Points, in no order, along strands that fork, close into loops and pass close to each other.
Two points are linked if the straight distance between their rows is under 37.1. Some points are linked to none.
(889): 10 14 17 2 -15 -8 -2 -5 -25 -11 -20 -3 -7 -9 9 -9 10 2 -13 13 17 -4 -11
(927): 6 0 -20 -4 -14 7 -2 -9 18 0 14 2 20 -10 -14 -6 1 12 20 0 -2 16 6
(19): 2 -10 -20 -1 1 2 11 11 10 -6 8 -7 19 -3 -7 18 -6 1 15 0 -5 13 6
(675): -2 -9 -2 7 -13 -10 3 -1 0 -3 0 -21 8 -23 -1 1 2 19 -5 4 14 12 1
(540): -6 10 11 21 -3 -5 -2 4 8 -8 -11 -35 11 -2 4 2 15 4 -11 13 0 -4 17
(74): 12 -2 -14 14 -3 3 15 10 -6 3 1 -11 2 -4 -13 7 1 13 7 0 -9 -13 -1
(67): -3 13 -7 6 10 -3 -2 1 13 5 11 1 -3 8 1 4 6 -14 -9 -8 -18 -8 -1
(1075): 18 7 16 -8 -13 1 -1 -6 -21 10 -6 15 -14 -7 -1 -12 -7 15 -1 10 6 -3 -16
(968): 11 8 -10 -7 -3 11 5 -2 13 -7 10 25 8 -2 -15 0 9 -11 13 -4 -3 -3 -8
(118): 2 -3 1 6 -4 -2 -9 4 15 4 13 -8 0 -10 -7 -2 16 10 -3 -5 -5 4 -1
(676): 8 2 8 -8 -15 6 -6 -1 -13 5 -1 28 -9 -15 -3 0 -2 16 0 4 4 -12 -23
(268): -10 18 3 -8 5 4 -1 3 -8 4 -10 16 -2 16 20 8 -3 -22 -11 5 -6 -11 -9
(180): -5 7 -11 -2 -6 6 -6 -9 29 -2 20 11 16 -9 -12 -7 11 4 16 -6 -7 12 -3
(609): -8 -3 12 -6 21 4 3 10 -6 0 -6 -2 -11 23 8 25 -14 -12 -5 10 3 -4 -3
(671): 6 -6 10 7 19 5 2 6 14 -5 4 -22 -3 16 -11 0 -6 9 -2 -4 -7 0 13
(601): 8 -20 0 -13 -4 2 2 -1 -1 1 0 31 -3 -8 -4 7 -12 5 9 6 3 4 -11
(388): -21 1 0 5 0 3 5 -1 -24 -5 -12 15 -18 2 18 -2 -2 -2 -17 -1 1 -15 -20
(96): 14 3 -9 -7 -1 -12 -5 9 13 18 7 -10 16 -17 4 -16 11 -15 4 -12 -7 14 4
(471): 35 -2 11 -8 -14 -2 3 17 -7 3 -16 6 5 -19 -15 4 -1 6 16 13 0 -2 -10
(405): 8 7 -2 -4 10 20 15 16 -12 -6 -4 -3 -7 21 -12 20 -10 -7 14 8 -13 -12 -7
(566): 8 1 -12 7 -9 1 -6 14 12 19 9 -23 18 -19 3 -21 19 -6 14 -7 -16 16 8
(784): -8 -9 4 0 6 0 5 -7 -8 0 0 2 -14 4 4 4 -6 3 -17 -2 5 0 -1
(337): 0 -14 -5 6 16 -4 14 15 3 1 2 -28 10 6 6 15 -8 3 0 -1 3 9 18
(30): -2 14 15 11 14 3 1 12 -5 -9 -7 -18 -14 19 4 13 6 -1 -9 11 -2 -13 -3
(963): -21 -9 5 0 27 6 0 -10 8 -9 6 10 -5 24 0 -1 -15 -2 -11 1 -1 -6 5
(972): 10 -14 2 -10 -7 -1 -12 -11 15 7 14 18 2 -13 -5 -15 0 13 9 -13 7 10 0
(655): -6 -11 -1 1 24 0 6 7 8 -4 8 -14 -5 16 2 6 -14 2 -7 -9 1 9 12
(591): 0 -2 12 6 -18 -12 -18 -6 -6 -10 8 5 -10 -22 0 -16 21 15 -10 -8 19 -2 -9
(1108): 3 -15 -4 12 -14 -11 -3 7 -6 9 3 -28 10 -37 5 -16 7 18 -7 -1 4 7 6
(207): -8 -3 5 22 -17 -2 -20 2 13 9 2 -35 13 -25 0 -18 25 18 0 7 -5 9 6
(943): -28 -6 3 12 18 7 -3 -3 -10 0 -9 12 -21 6 17 -6 -3 -8 -23 -4 -6 -20 -9
(1103): 0 17 7 3 8 -1 -2 0 1 -5 1 -2 -12 11 1 7 6 -7 -12 1 -7 -12 -8
(811): 16 -12 -1 -8 -8 -7 -13 7 15 10 10 3 7 -26 -9 -15 4 10 8 -5 -1 17 -1
(916): -10 -9 3 2 -10 -4 7 -2 -24 -18 -11 1 -14 -11 -2 8 2 8 -7 5 26 -1 -13
(867): 5 -16 -8 -6 -3 -12 10 2 -3 -2 -5 -15 10 -15 -7 14 -8 9 5 8 9 11 4
(571): -11 14 3 0 -7 -5 -7 -22 -6 2 -4 17 -8 1 8 -12 1 -1 -14 -1 3 -9 -9
(13): 1 8 -6 0 5 2 -8 1 16 9 10 15 -3 -2 -5 -6 12 -13 5 -18 -19 -3 -7
(93): -4 10 11 -10 -3 1 2 -7 -17 4 -17 15 -13 6 10 4 -5 -1 -6 13 7 -1 -18
(637): 2 3 13 6 -15 -3 -17 -13 1 6 7 11 -14 -12 -6 -8 11 21 -8 -9 7 -8 -6
(588): -9 14 -6 -16 2 1 4 -5 -3 6 -9 27 9 7 14 7 -5 -26 6 2 -12 -10 -13
(680): -7 7 3 -8 18 12 7 14 -9 -2 -2 7 -4 33 0 24 -12 -13 9 9 -7 -7 -7
(408): -24 1 -8 -2 -5 -7 -2 -18 -8 -5 -6 20 3 -9 9 -1 -4 -6 -14 3 6 -6 -9
(845): -9 5 -15 -1 3 7 -4 -15 17 11 19 7 8 8 -11 -20 -1 -2 8 -19 -10 8 12
(326): -18 -1 5 9 7 -2 3 -4 -3 -20 3 -13 -9 16 -4 14 -2 6 -7 11 14 -6 2
(1003): -5 -3 -15 1 11 -2 11 18 6 -3 9 -21 21 1 7 24 -1 -3 7 -2 -6 11 11
(259): 4 -5 6 13 -3 4 -1 6 5 1 -17 -33 12 -2 -9 -2 8 12 -6 11 -3 -2 28
(701): 16 2 -1 -5 -3 10 14 11 -7 -1 -7 11 -3 7 -12 16 -2 0 15 6 -7 -5 -12
(488): -10 -4 -13 4 17 5 -5 8 21 8 20 -13 8 8 4 -10 -1 -9 2 -17 -15 15 11
(123): 24 -7 7 3 -14 -5 -9 9 7 9 0 -7 11 -30 -13 -15 5 13 9 -1 -1 -2 1
(841): 14 -9 12 7 -12 2 -1 -5 7 4 -19 -17 11 -6 -13 -5 5 23 5 9 -3 -2 18
(834): 24 6 15 -11 -8 -3 0 10 -22 12 -16 2 -9 -7 5 -7 -5 5 -3 16 6 2 -15
(721): 21 3 -5 -12 -1 -12 2 -1 5 12 0 -1 3 -2 1 -13 2 -14 -2 -8 -1 16 5
(961): -6 24 -10 2 5 1 1 -5 16 -6 16 3 10 19 -1 0 4 -15 2 -8 -14 -3 5
(220): -14 23 -4 1 4 -8 3 -6 -6 -6 1 -16 0 22 9 8 -4 -8 -15 7 0 -2 12
(119): -22 -5 -5 4 27 11 -3 1 5 -3 1 13 2 24 -1 -2 -23 -15 -1 -3 -14 -20 3
(1048): -12 -2 -2 15 -11 4 -22 8 13 18 16 -28 1 -23 3 -19 23 18 14 -4 -9 14 -1
(390): -25 5 0 6 0 -7 4 0 -22 -24 -9 -2 -10 9 20 13 5 -17 -18 0 17 -6 -6
(975): 11 3 14 11 9 4 3 13 7 -7 -3 -23 -11 16 -11 11 -1 5 -1 9 -3 -10 7
(104): 8 -14 6 -3 -3 -15 -3 -8 1 13 -1 -11 -10 -10 2 -13 1 8 -10 -9 10 15 5
(306): -3 -1 11 2 -15 -18 -6 -8 -14 -16 -2 -3 -5 -23 3 -14 10 8 -12 -1 24 10 -7
(12): -23 0 11 -6 6 6 -2 -17 -10 -1 -18 23 -10 13 17 1 -11 -1 -7 16 8 -11 -16
(810): 3 -9 -14 14 0 2 4 3 5 13 6 -25 5 -6 -8 -10 4 14 5 -12 -16 3 11
(506): -7 14 4 8 -4 -12 6 0 -2 -7 -5 -31 5 11 13 6 8 -6 -13 8 5 2 17
(438): 30 4 2 5 -6 12 2 5 2 8 -18 -12 13 2 -15 -15 13 -14 13 -5 -14 -6 22
(957): 16 14 3 -8 -9 -16 4 2 -20 1 -16 -11 7 -7 12 6 2 -10 -2 19 10 3 0
(594): -11 11 -6 3 7 -10 4 14 -15 -8 4 -20 3 11 17 34 2 -9 -3 7 9 -5 13
(253): -26 2 -3 3 17 10 0 -1 -8 1 -6 16 -8 16 9 4 -17 -10 -8 0 -9 -25 -5
(894): 2 -8 -12 -2 3 -1 3 -11 9 8 11 2 1 4 -10 -12 -5 4 5 -14 -6 13 11
(45): 24 9 2 -12 -7 -6 9 5 -12 6 -15 -1 10 2 4 6 -8 -13 10 11 3 7 -1
(223): -3 -1 12 8 -3 2 7 3 -21 -10 -14 -6 -17 1 -3 17 1 12 -1 13 14 -7 -7
(446): 6 -15 -20 -1 -9 4 7 4 12 2 12 -10 20 -15 -8 -2 0 5 19 -8 -4 20 10
(1026): 1 3 -6 -8 -1 2 -7 -6 15 1 9 26 -2 -4 -10 1 3 -5 4 -4 -13 -9 -17
(69): -25 -2 -2 5 9 -11 0 13 -18 -17 1 -12 -1 8 28 28 2 -14 -17 -1 12 -3 5
(59): -5 29 -1 -7 8 -4 4 0 -7 1 -2 0 -3 27 22 14 -4 -20 -8 8 -4 -3 6
(788): -10 -17 4 -2 -10 -13 -4 -5 -17 -16 0 10 -9 -25 7 1 2 6 -11 -1 23 3 -16
(937): 19 11 -6 -3 5 14 10 4 7 -7 1 1 7 22 -11 3 2 -15 17 -2 -6 4 10
(970): 12 5 12 3 -13 -14 5 1 -11 -3 -10 -9 -5 -13 5 5 8 0 -7 15 12 -3 -1
(63): 0 -7 -6 6 -14 -16 -14 2 -2 21 13 -19 4 -33 2 -24 12 7 -2 -8 3 12 0
(387): -25 -14 7 2 15 0 1 -13 5 -17 3 6 -9 22 -6 7 -13 10 -10 5 16 -2 2
(914): 34 4 10 -16 -12 4 8 16 -20 9 -21 5 1 -4 -3 -2 -9 2 13 14 0 3 -10
(509): -13 -16 8 -4 -5 1 -12 -17 3 1 -3 36 -3 -12 7 -5 -10 5 -7 -1 8 -16 -9
(499): -25 -3 -12 0 12 1 -8 -11 22 5 19 -2 7 5 4 -17 -4 -4 -3 -13 -13 8 10
(290): -8 5 7 9 -11 5 -4 -18 -7 -7 8 11 -20 1 -5 -7 4 23 -10 -4 11 -13 0
(356): 8 -12 0 -15 -2 4 -7 -16 10 10 5 28 -8 3 -3 -14 -8 1 4 -9 -1 5 1
(673): 30 -2 10 -5 -7 -1 -2 3 4 6 -9 4 3 -12 -14 -4 1 6 8 -3 -4 0 1
(109): -14 4 5 6 6 -3 8 6 -17 -14 -5 -20 -5 18 3 28 0 -3 -9 11 16 -2 8
(735): 16 -2 3 -19 4 3 -1 -7 14 8 -3 18 1 5 1 -10 -3 -13 5 -4 0 16 0
(887): 29 14 7 0 -1 16 8 1 0 3 -17 -7 5 20 -8 -9 -1 -11 19 -2 -7 0 19
(579): 1 -8 -6 -4 3 5 10 -13 5 -2 1 5 -1 14 -11 6 -13 10 7 -3 0 8 5
(871): 0 -20 -7 -17 7 4 7 -2 7 -2 3 21 3 8 -5 11 -15 -3 10 -1 1 10 1
(1047): -6 12 -9 -4 9 8 2 -9 6 1 10 12 5 22 -13 -12 -6 -10 5 -11 -10 -2 6
(399): 13 -3 -4 -9 -9 -2 8 0 1 -1 2 14 2 -11 -13 17 -7 4 9 3 3 4 -13
(298): -21 -10 1 -6 2 -1 -3 -20 -4 -4 -11 30 3 0 6 4 -15 -6 0 6 6 -8 -12
(168): 6 -2 -10 -3 29 12 4 19 17 -10 18 -13 8 20 -5 1 -6 -17 10 -16 -9 1 13
(794): 15 7 -4 4 -2 19 3 5 16 -8 3 10 3 8 -17 1 10 -3 18 -6 -7 -1 6
(666): -17 -1 0 7 -1 1 -9 -21 10 -1 8 14 -10 3 -1 -12 0 10 -11 -6 2 -10 0
(56): -3 -11 8 -5 -15 5 -6 -8 -8 2 6 40 -12 -15 1 -4 -14 20 -4 -3 6 -17 -16
(14): 5 -5 -5 9 -16 -5 -18 7 11 21 14 -20 8 -33 -1 -25 16 7 15 -4 -9 15 1
(332): -25 -2 7 -2 -1 -4 6 0 -33 -11 -21 7 -16 8 25 7 -1 -17 -13 2 13 -9 -12
(807): 7 -1 -17 6 22 12 5 19 16 1 17 -22 11 8 3 -7 6 -11 14 -22 -13 12 19
(700): -2 4 -9 -7 3 -1 1 0 6 1 -1 24 0 -5 5 10 -6 -14 -1 -1 -8 -7 -13

A piece is two or more points that can be reached from each other along the links. Count, over all rows, the pieces, the separate loops (a circle has one, a figure eight two, a Y none), the forks (points with three links) and the tips (points with one).
pieces | 3
loops | 1
forks | 6
tips | 10

A fork is a point with three links, a tip a point with one. Leave the first point through the second and follow the links. Name the first fork or tip that comes.
(30), (975) | (180)
(721), (735) | (914)
(609), (680) | (845)
(927), (446) | (67)
(841), (259) | (1026)
(223), (916) | (298)
(408), (571) | (223)
(673), (123) | (14)
(700), (588) | (841)
